The views of a scene show one set of named points, each view turned or mirrored, shifted and resized as a whole, with a little noise and some points left out.

Scene 1
View 1
Nonab: [  5  -4  -3  -8  -8  -8   4  -8  -3  13  -2  -3  -2   7  11 -13  -3 -18
 -30 -10  10   0   3   3   4   2  15   7  11   2  12  -3   9]
nezo: [  8   1 -17   2 -13   2 -19 -20   0   5  -5  -3  10   5   5   3  10 -11
  -8 -10   1  -6  15 -19 -10  -1   7  -2 -16 -20   5   6   8]
tusag: [  8  -7 -12   4  -3  -7   4  -7   6  17  -4  -4  -7   7  16  -2  -3 -11
 -29  -4  11  -9  -8  -1   0  -8  13   2  11  -3  14 -10  23]
fisef: [ -1   5  -1   2  -4  -1   4 -11  -1   2   7  -2  -6   6  -1 -13  -5 -12
 -23 -10   9   0  -9   7   3  -1   2   7  14  -5  12  -8   1]
Dul: [ 15   7 -16   3 -17  13 -17 -17  -2   0   2   0  -2   7   0  -6   2 -10
  -3 -15  -2   0   6 -11   3  -2   2   3   0 -11  -3   0  -6]
Ginul: [  4  13  -4  -7  -8   0  -5 -10  -3   6  14   0  -3   7  -1 -10   2 -10
 -11  -6   3   1   1  -4   1  -8   4   6   6  -6   9  -8  -1]
tuda: [ 13   0 -14   2 -12   1  -6  -8   1   7   0  -2  -6   8   9 -10  -2 -11
 -15 -12   6   3  -2  -4   4  -9   9   5  11  -3   2   0   5]
Gezu: [ 11   4 -18  13  -4   1  -5 -10  10  10   3  -4 -11   8  10  -1  -4  -4
 -15  -5   6  -6 -14  -6   0 -19   5   2  12  -8   6  -9  17]
Vala: [-10   2   7  -2   0 -12  13  -9   0   7   7  -5  -2   5   0 -16  -3 -17
 -36  -8  17   1  -9  13  -1   1   5  10  15  -2  19  -6   7]
vulam: [ -7  14  18 -33 -10 -17   3  -1 -13   7  23  -3   9   6  -7 -27   6 -23
 -20  -8   8  14  18   5  -2   2  11  16   5   3  16   3 -10]
Zeped: [ 15   5 -14  -1  -8   7  -6 -11   1   9   4   1 -11   9   7  -5  -5  -8
 -13  -7   1  -4  -5  -4   9  -8   8   3  12  -1   5 -14   5]
bov: [ 13  -1 -17   2  -7   5 -10 -16   2  11  -4   0  -4   7  11   2   0 -11
 -15  -6   0 -11   3 -11   2  -3   9   0   0  -8   7 -10  11]
Reg: [  2  12   3 -18 -13 -20   1   5  -6  11  21 -10   3   7   2 -25   5 -13
 -13  -8  11  21   8  -1  -3 -22  13  16  14   3   7  12   3]
favaz: [  7  -6 -10   8 -10  -2   2  -9   2   6  -6  -6  -6   6   9 -12  -4 -12
 -26 -15  13   2  -7   4   3  -4   9   6  15  -4   6   3   9]
perap: [ 11   1 -10  -1 -19  -4  -7  -5  -3   5   2  -8   0   7   6 -17   2 -12
 -13 -16   9  12   6  -4   0 -12  10   9  10  -4  -1  12   1]
fima: [ -3  10  -4   2  -7 -16  -1  -2   5   9  16 -13   3   6   0 -11   6  -6
 -15  -6  15  11  -4  -6 -13 -27   5   9   6 -12  10  11  14]
vema: [ 20   7 -12 -20 -15  11 -18 -15  -8  12   5   7  -3   8   7  -5   3 -15
  -4  -5 -11  -8  19 -16   9   7  13   3  -4  -1   2 -14  -4]
badi: [ 13  11  -8  -5 -12  12  -9 -12  -5   2  10   3  -9   8   0 -14  -5 -11
  -7 -10  -3   1  -1  -2  12   0   2   7  13   0   1 -13  -9]
loz: [ -1   6  -1  -5  -9 -16  -1  -3   0   9  11 -12   5   5   3 -14   6 -12
 -17  -8  13  11   3  -4 -10 -18   9  10   6  -8  11  11  11]
View 2
fisef: [ -1  -4   4 -19   8   2  -9  -4  -1  -3  -1  -3  -7   3  11  -3 -12  -7
  -1   2  -6  -6   5  -4   0  -7  -1  -6 -20  -5  -1  -4   6]
vulam: [ 11   2 -15  -6   5   5 -20  -5  -5  10  -9 -13 -24   0   5 -11  -5  -5
  -2  -5  -4   0  -4  -1  -8   3 -24 -33 -19   7   0  12   3]
bov: [  0   2   3  -4   7  10  -2   4   7 -10   1  -4   8   1   3   6 -10  -4
  -7  18  -6   4  -4  -6  10   2   8   0  -8  -6  -2  -8   1]
badi: [ 10   0   6  -6   3  -7  -4  -1   7  -6  -2   4  -9   4   6   6   0  -6
   2  17  -9   2   4  -6  10  -5  -7 -10 -22  -2   7  -6   5]
tuda: [  2   2   4  -7   3   7  -1   4  -3  -8   7  -2   1   3   9   2  -8  -1
   4  10  -6   2   1  -5   5   6   4  -8 -15  -5   6  -7   0]
Gezu: [ -4  -3   7 -15   3   4   4   5   2  -8   9  -6   6   2   7   9  -9   4
  -5   9 -10   4   6   0   5  -2  18   2 -16  -8   1 -11  -1]
vema: [ 12   9  -2   9   3   5  -7   3  15  -7  -6  -1  -4  -1  -2   7  -1  -5
  -7  30  -7  10  -8 -11  17   3  -8 -10 -10   2   5  -2   1]
Ginul: [  6  -3  -1  -6   6   0  -7   2   4  -1  -2  -5  -7   4   5   4  -2  -2
  -6   7  -9   4   2  -1   2  -1  -3 -12 -18  -2   0  -3   2]
Dul: [ 10  -5   7   5   8   2  -4   9   5 -11   0   6   3  11   7   7   2  -9
  -3  17  -6   3  -2  -6  10   9  -3  -9 -14  -7   4  -8   5]
fima: [ -1  -9  -6 -11   6   9  -4   9 -11   1   7 -14  -2   7   9   2  -3   7
  -6 -14  -8   4   5   7  -9  10   7 -16 -16  -7  -5  -2  -2]
perap: [  6   2   1  -4   3   8  -3   7  -9  -7   7  -2  -1   7  11  -2  -4  -2
   7   3  -4   2   0  -4   2  14  -2 -18 -15  -6   8  -4  -1]
loz: [  2  -4  -7  -8   6  11  -7   7 -10   1   6 -12  -3   6   9  -3  -6   3
  -3  -8  -5   3   0   2  -8  10   1 -18 -14  -4  -3   0  -1]
Nonab: [ -2   9  -2 -13   4  13  -8  -3  -2  -4   0  -9  -5  -4   8  -8 -21  -4
   2   8  -3  -1  -4  -9   2   0  -1  -9 -12  -1   3  -1   1]
favaz: [ -3   2   6 -16   5  11  -3   0  -7  -8   6  -2   3   2  13  -4 -18  -5
   5   5  -3  -5   1  -7   2   2   6  -5 -15  -8   3  -6   2]
tusag: [-10   6   0 -18   4  14  -2  -1   0  -6   5 -13   5  -6   6   0 -22   2
  -3   8  -5   2  -1  -6   3  -3  15   2 -10  -4  -2  -7  -2]
Vala: [ -7  -2  -2 -26   8   8 -12  -8  -5   2  -2 -11  -9  -1  11 -10 -21  -6
  -3  -6  -3  -8   4  -3  -6  -8  -2  -8 -18  -2  -5   1   5]
nezo: [  4  -7  -2  12  12  17  -6  15   4 -10   0  -1  13  10   4   6  -2  -7
 -13  13  -2   7 -11  -3   8  16   3  -6  -1  -8  -7  -5   2]
View 3
tuda: [  4   3  -6   6 -13   4   3   1  14 -10  -5  -9  -2   5   7   9  15 -19
 -12  -5  12  -4  25 -17   3  19  -6   3   1   3  10   1  -9]
Gezu: [ 10   8  -5  11 -21  -1   5   9  18  -9   1  -9   0   8   5   8  36 -17
   0  -4  12   9  14 -10  -5  12  -8  -2  14  -8  21   9  -9]
badi: [  3  17 -14   6  -8  13  12  -3  13 -15  -6 -10   0   0  -1  12  -2 -23
 -17   0  29 -12  21 -14 -10  15 -19  16 -21   4  16  -1   2]
Reg: [ -7   1   2   5 -11  -6  16 -11 -15  -5 -13   8  -1  16  -5   0   0  -5
 -18 -27   6 -32  34  -8   0   8  -8   2 -20  -9 -14   2   4]
vema: [  5 -10  -7   7  11  12   3   7  22 -19   6 -15   5 -18  -7  12  -7 -18
 -15   7  32  -1  20 -21 -11   8   3  13 -33  12  20  -3  -8]
bov: [  7  -5  -5   7  -4   5  -4   9  22 -10   2 -18   5 -10   5   7  22 -15
  -8   4  15  10  15 -15   0   8   2  -1  -4   4  21   2 -11]
Dul: [  5  -5 -12   9  -7  20   6  -7  17 -13  -2 -19   6  -2   6   4  10 -28
 -27   6  26   3  23 -22   6   6 -17   1 -13  11  22  -1  -6]
fima: [ -1  -3   1   7 -19  -4  13  -9 -11   0 -10  -3   8  17   0  -7  30  -7
 -17 -23  -1 -10  24  -3   6  -4 -14 -15  -3 -16  -1   6   1]
favaz: [  3  14  -6  -1 -16   1  -3   4  12  -4 -15 -12  -4   4  15   9  21 -15
  -9  -6  -1  -6  23 -14  11  24  -5   0  10   6   6   0  -9]
fisef: [  0  27 -12  -3 -16   5   0   4   6  -1 -23 -15   3  -2  10   9  16 -13
 -10  -7   3  -8  12  -4   2  16 -15   4  -6  -1   8   0   1]
Ginul: [  2   9  -9   5  -9   6   8   0   5  -7 -10 -12   6  -2  -1   7  12 -13
 -16  -6  17  -8  14  -7  -6   3 -13   3 -20  -4  10   0   1]
Zeped: [  8  11  -9   9 -11   4   5   8  21 -13  -2 -11  -1  -1   2  13  15 -19
  -3   2  19   1  16 -12  -9  17  -8   8  -4   0  19   3  -5]
tusag: [  6   8  -1   1 -11  -9  -5  18  15  -4  -6 -12  -2  -1   8  10  31  -3
   6  -7  -5   3  13  -6  -2  19   9  -2  11  -3   9   6 -12]
Vala: [ -3  31  -9  -9 -12  -4  -5   9  -2   5 -31 -15   4  -3  13   7  20  -1
  -6 -16 -12 -14   9   4   2  16  -7  -1  -5  -3  -3   0   3]
perap: [ -1  -5  -2   5 -11   6   7  -9   3  -9  -9  -3   0  10   7   4   7 -18
 -23 -10  10 -14  36 -20  10  17  -9   0  -4   6   3  -1  -8]
View 4
fima: [ -6  12  24   3   2 -10   3   7  -4  -3  -3   8 -13  -1  -8   6  17   7
  10   2  23   1   1   3   6  -2 -15 -29 -15   5   4  14   8]
Gezu: [-16  10   6  23  -4   8  -3  -3 -11   6  -6   5   1  -2   2  -1  -6  17
  23  13   9 -15  -5  -8  -3   3 -11  -5 -18  23   3   6  -2]
Ginul: [ -8  -3   2   5  -4   6  -5   7   5   6   4  -1 -10   0 -11  -5  -1   2
   2  14  13   0  -3  -8   0  -8  -5 -15  -9   5  -6   6  -5]
loz: [ -4  12  18  -1  -1  -6  -3   3  -3  -5  -2   6 -17  -1  -6   0  15  -3
   3   1  23   6   4  -1   6   1  -8 -25 -12   6  -2  10   6]
nezo: [  8 -23   3  -7  -3  -8  -9   4 -10   4  -4   9 -10   1   6  13   4  -6
  15  -7   4 -16   8  -2  -4   1   1   9   4  10  13  -5  -5]
Dul: [ -8 -16  -9   1  -2   0 -21   7   4   9   7   1  -7   6   0   6  -2   4
   7  12   2 -15  12  -6   5 -13   1   3  -5  14  -2  -6  -9]
vema: [  4 -20 -20  -2 -10  22  -9   5   5   8  -4  -7 -16  -5  -4  -7 -13  -4
  -3   2   2 -12   1 -12   1  -6  16   9  -2   4 -13  -8 -17]
Zeped: [-14   5  -6  17  -6  17  -9  -1  -2   6  -1  -3  -4  -3  -3  -9 -10   7
  10  15   8 -11  -2 -11  -1  -2  -3  -3 -15  18  -8   0  -8]
Nonab: [-11  15   1   9  -6   9 -12  -6  -5  -3   0  -2 -11  -5   2 -19  -2 -14
  -2  13  18   5  -3 -14  -5   9  -5  -7  -3  17 -12   4  -6]
fisef: [-19  12   4  11  -4   2 -13   0   1   2  12   0  -3   3  -4 -14  -2  -7
   3  24  18   7  -4 -12  -7  -2 -17 -14  -5  15  -5   7  -2]
vulam: [  0   6   4 -16  -5   4  -7  10  15  -5  10  -7 -30  -2 -21 -18  14 -24
 -27   7  29  28   1  -8   3  -9  -1 -33   1 -12 -21  12  -1]
Reg: [ -6  19  10  -3   1   3  -4   8   8  -7  -3  -1 -29  -4 -14  -7  19   2
 -13   1  28  12   9  -1  16  -6   1 -35 -18   1 -17  11   6]

Which points are out of place in each view (at most two, in the order of its rows)? Write none if all are in place.
view 1 | none
view 2 | none
view 3 | badi
view 4 | Nonab

Scene 2
View 1
Lifot: [  2 -10 -17   6 -10   0  -1   4   1   5  -6  -3  -2  -3  -4  -9  -8  -6
 -12  17  -2  -9  14  10  -8   6   0  -3   7  -7   4  -7   0]
Zaf: [-18   1 -19  -9   0  -4  -5  13 -22  -5  -3 -11   0   9 -12   1 -13 -22
 -31  20   2   5  15  -1  12 -12  18 -27 -11  -2   8   4   4]
poket: [ 15  -6  -6   9 -13   0  -4  10   9  10  -8   4  -2  -5   8 -17   4  -8
 -10  10   4   5   1  11 -13  17   8  10  -1   1   6  -9  -6]
poge: [  2  -7 -14  10 -13   3   0   5  -4   5  -5  -1   0  -8  -2 -12  -6  -3
 -12  20   3  -6  15  16  -9   9   5   0   7  -1   7 -14  -3]
Pesap: [ -3  -1 -16   1  -7   3  -6  26  -8  15 -14  -9   6  17 -20 -10 -10  -4
 -22  13  14   3  -1  19  -6   4   8 -11  -9   6   7   1 -10]
Vafab: [ 15  -2 -10   3   7  -8  -6   5   0   3  -8   2  -3   6   0 -15   4 -14
 -30  10   8   8  12   6  -1   5  26 -14  -1  10   3  -1  -3]
nekov: [ -5  -2 -15 -10 -15   7 -11  30   6  15 -14  -9   2  20 -14  -5 -11 -14
 -14   6  -1   6 -14  14 -11   6  -4   2 -15  -3   3   9  -6]
viz: [ -4  -7 -17   6  -4  -3   1   3  -8   1  -4  -4  -1  -4  -4  -7  -6 -10
 -19  19   3  -3  19   6   1   3  11 -12   3  -4   7  -9   1]
tifu: [ -7  -9 -15  -1  -2 -10  -2  10  12  12  -8  -3  -4  16 -13  -7   5 -14
 -18   4   4  -2   2   0   1   8  10 -11  -9  -1   0  10   7]
naras: [  7 -10 -17   4   9 -12  -3   3  10  11 -10  -1  -4  17 -16 -12   7  -9
 -25   4   9  -7  14   6   0   6  20 -19  -1   5  -3   9   3]
nibik: [  2  -5  -9  13  -7  -5   5  -1 -12   0  -3   3  -1 -15   8 -14   1  -8
 -18  23   9   2  21   8  -1   9  15  -6   5   2  12 -20  -3]
Negi: [ -6  -3 -13  -3  -7  -5  -5  19   5  13  -9  -4  -1  15  -9  -8   1 -15
 -18   5   5   4  -5   4  -2   7   7  -6 -13   0   4   6   0]
Nolu: [ 10  -4 -12   7   1  -8  -1   1  -6  -1  -5   2  -2  -4   2 -12   2 -11
 -25  16   9   2  20   6   1   4  22 -12   3   6   7  -9  -3]
beg: [ -9  -9 -15   7   3 -13   7 -10 -17 -10   2   0  -4 -11   3  -6  -1 -15
 -26  25   6  -3  33  -5  12  -2  24 -23   6  -2   9 -13   6]
Vuvil: [-11  -9 -21   3  -6  -6   4  -9 -15 -12   4  -5  -4 -14   4  -2 -10 -16
 -19  25  -5 -10  35  -2   6  -3   9 -16  11 -12   7 -14  10]
figig: [ 15  -3 -10  -7  -4   0 -14  18  11   5  -9   0  -5  11   3 -10  -1 -23
 -19   2  -3  11  -6   3  -9   5  12   0 -10   0   2   9  -4]
View 2
nibik: [ -9  15 -15  10  -8   5   0   1   9  -4  -4   3   2   9   4   5 -10  14
   2   2 -16   6   9   5  -5  -7 -14  -5 -10   1  -7  -5  17]
poge: [ -3   6 -13   8  -6   6  -7   0   9  -6  -7   0   8   9   5   4 -11  12
  -5   5 -11   1   6   4  -2 -10 -18  -7  -6   4 -10  -3  10]
Nolu: [ -8   8 -14   6  -7   4   6  -4   2  -6  -4   7   5   3   1   6  -6   9
   1  -6 -16   5   6   4  -6  -6  -8  -1  -7  -4  -3  -4  12]
Negi: [  7   3 -14  -3   2   4  -1  -7  -6  -3   5   9  10  -1   3  11  -6   2
 -12   7 -11   8   3   6   6  -1  -8  -2   2 -10 -11  -7  -5]
viz: [ -5   8 -12   6   4   4   2   0   5  -3  -4   3   9   4   3   6  -6  12
  -2   2 -12   4   3   5   0  -8 -13  -3  -7  -1  -1  -8  10]
nekov: [ 17  -5 -15 -10   6   2 -11  -9  -5  -4   1   7   9  -1   6   3  -8   2
 -14  14  -5   7  -1   4  10  -2 -11  -4  12  -5 -17  -5 -11]
Lifot: [ -1   5  -9   7  -1   5  -9  -1   5  -6  -8   2  12   7   2   5  -8  14
  -9   6 -10   3   3   4  -1 -11 -17  -3  -6   4  -6  -7   4]
figig: [ 11   5 -11  -5  -9  -3  -3 -13 -11  -6  -1  14   5  -4   0   6  -4   8
  -9   3  -9  12   0   4   0  -2  -5   6   7  -6 -12 -11  -5]
Vuvil: [-13  17  -8   9  10   2   4   8   6   2  -8   2  11   6   2   7  -2  22
   4   7 -13   5   0   1  -4  -8 -16  -2 -16   5  10 -13  14]
naras: [ -2  -3  -8   6  -2   7   6  -8  -5 -10  -1   8  17   1  -3  12  -4  -1
 -14 -11 -17   2   2   6  -2  -9  -5   0  -8 -13  -1  -4   0]
beg: [-17  16 -12  11   7   5  13   7   6   0  -2   4   7   5   1   9  -2  16
   6  -4 -19   6   4   4  -6  -7 -10  -2 -19  -3   9 -10  17]
Pesap: [  5  -7 -17  -6  10   6  -2  -7   1  -4  -1   5   8   0   6   2  -9   2
  -3   1 -11   4   2   4   5  -2  -9  -7   7  -5  -9   0   1]
View 3
Negi: [ -1  -2  13   5  -7 -13  10  10   4   4 -14  10   1   1   7 -13   6   5
 -15  -5   2   2   1 -18  -3  -8 -15 -10  14   4 -12   4  -6]
Zaf: [ -2  -2   2  -6  -2  -1   3   5  -8   0 -17 -11   8  15  18  -3   0  -9
  -9 -13   6   7  19  -2 -33 -11 -19  -3  -4   6  -1  -1  22]
naras: [  1   5   2   6 -15  -9   0   4   7   9   2  12  -2  16   6 -12  16  -5
  -4 -11   5   7  -1  -7  -6  -7 -14  -6  14  17 -10  -4  -7]
figig: [ -5  -2   5  -3  -5  -5   4  20   6   0  -9   6  -5 -15   8  -1   4   4
 -10  -7  16   4  11 -18   3  -9  -8  -2  16  -2 -12   2 -10]
Vafab: [  0   5 -11  -3  -4  -5   4  10   4   7   1   5  -3   9   9   4  18  -2
   0  -4  11  13   7 -10 -10  -8 -14   1  13  10  -6   2 -10]
poge: [  3  10 -13  -2  -1  -7   3  -4   2 -13 -15   5  -3   5  -5   2   4   2
  -2   8   0  -1  -7  -6   6 -14 -25  17   3  10  -2   7   2]
beg: [ -1   6 -24   2  -4  -4  -3  -3  -3  -1   2  -9  -3  23  12   8  18 -20
   4   5  10  15   5  13 -23   1 -26   2   1  15  11  -4  13]
nibik: [  1   7 -24  -2   5  -7   4  -2   2 -10  -9  -3  -3   7   3  10  12  -5
   2  15   2   8  -4   1  -4  -7 -27  15   3   9   5   6   3]
tifu: [ -3  -1  11  10 -13 -12   3   7   4   2  -9   8   0   3   6 -14   7  -5
 -15  -4   5   1   0  -9  -4  -1 -16 -12  12   7  -9  -1   0]
Pesap: [  8   2   7  -7   1 -11  14   3   3   2 -24   6   9  10   5 -13   2  14
 -11  -7  -7   2   3 -22 -12 -18 -20   4   6   6 -15   9  -2]
viz: [  1   6 -10  -1  -3  -5  -1  -1  -3  -8 -11   0  -1  10   3   0   5  -6
  -4   1   5   2   2   0  -7 -10 -22   8   1  10   0   2  10]
nekov: [ -1  -3  20  -3  -3  -9  11  13   3  -5 -28   8   4 -11   4 -12  -8  15
 -19  -9  -1  -6   5 -26   2 -15 -15  -2   7  -4 -15   9  -2]
poket: [ -2   4 -13   0   2 -10   7   8  10  -7 -12   7  -8 -11  -2   6  11   4
  -4  14   7   2  -7 -14  14  -8 -19  11  15   3  -4   9 -14]
View 4
Negi: [ -3  -5   3   5  -4  -6   1  -6 -15  -1  -4  -5   0  10   7   3 -15   3
  17   1   3   3  -1  -4  16   2   0   9  -8 -20   8 -18  -8]
Nolu: [ 14   1 -24  10   3 -14   5 -18  -2 -15  14   0  10  -5   1 -19 -19  19
   6   0   2   4  -7 -20   6   2  -1 -13  -5 -10   5 -19  -1]
beg: [ 15   5 -27  13  17 -15   0  -2   1 -28  26  12   9  -2 -11 -32 -31  20
   1   8   3  10  -7 -19  10   4 -24 -24  -4  -1   2 -14  -1]
nekov: [ -2  -4  12   0   0  -3  -2  -6 -26  12  -9 -21  -4   5  14   9  -2  -1
  26   0  -6   2  -5   7  22  -1  13  17  -5 -23   6 -13  -7]
viz: [ 13   3 -17   5  14 -12   4  -4 -10 -12  18  -5   5  -2  -2 -20 -17  14
  10   4  -2   7  -7 -13  11   3  -7  -9  -4 -13   3  -9   0]
Vafab: [  6   1 -19  12  -8 -17   2 -26  -1  -7   2   4  14   0   3 -11 -15  15
  10  -1   3   3  -8 -19  -1   6   2  -9  -7 -14   8 -28   0]
tifu: [ -3  -4  -2   2  -4 -11   7   0  -8  -1  -5  -1   0  15  -1   4 -14   5
  13   3   8   7   3  -8   7  12  -8   2 -11 -27  10 -15  -8]
Pesap: [  9   3   1   2  -3 -13  -4  -5 -16  -5  -3 -25   8  -5  12  -4 -24   6
  34  -5  -5   1 -14  -3  20   0   8   7   0 -28  -3 -16  -5]
poket: [ 19  -5 -18   6  -4   4  13 -21 -16   0  15  -9  -3   1   9  -1   0   9
  -1  -9   6   2  -2 -24   9  -9  25   4  -6 -12  14  -9  -2]
Lifot: [ 18   0 -17  -1  19 -10  12  -1 -17   0  20 -14  -3  -1  -1 -13  -5  12
   8   3  -3   9  -4 -15   8   4   4  -5  -7 -19  11  -1   1]
naras: [  3   1 -13   3  -9 -24   9  -9   1  -4  -4  -4   8  11  -4  -5 -21  12
  15  -1   7  12  -3 -16  -4  19  -6 -11 -11 -33  13 -21  -3]
Vuvil: [ 15   4 -25   7  34 -12   3   7  -8 -18  32   5   2   0 -12 -32 -18  21
   0  16  -3  10  -4 -13  13   6 -23 -18  -4   1   6  -2   2]
poge: [ 20   3 -16   1  19 -10   8  -2 -16  -6  22 -17   1  -5   1 -18 -11  14
  12   2  -5   6  -8 -14  14   1   5  -4  -3 -15   5  -4   2]
nibik: [ 25   0 -26   7  11  -4   5 -11 -10 -19  29  -4   6  -7   0 -23 -20  17
   1  -4   2   5  -6 -27  14  -8   4 -12  -2  -4   4  -8   1]
Zaf: [ -5   6   0  13  16 -17 -15   3  -6 -18   3   7  12  -1   0 -20 -28  11
  23  16  -9   3 -12   7  23   4 -27  -6  -2  -2  -6 -25  -2]

Which points are out of place in each view (at most two, in the order of its rows)? Write none if all are in place.
view 1 | none
view 2 | Pesap
view 3 | Negi, beg
view 4 | poge
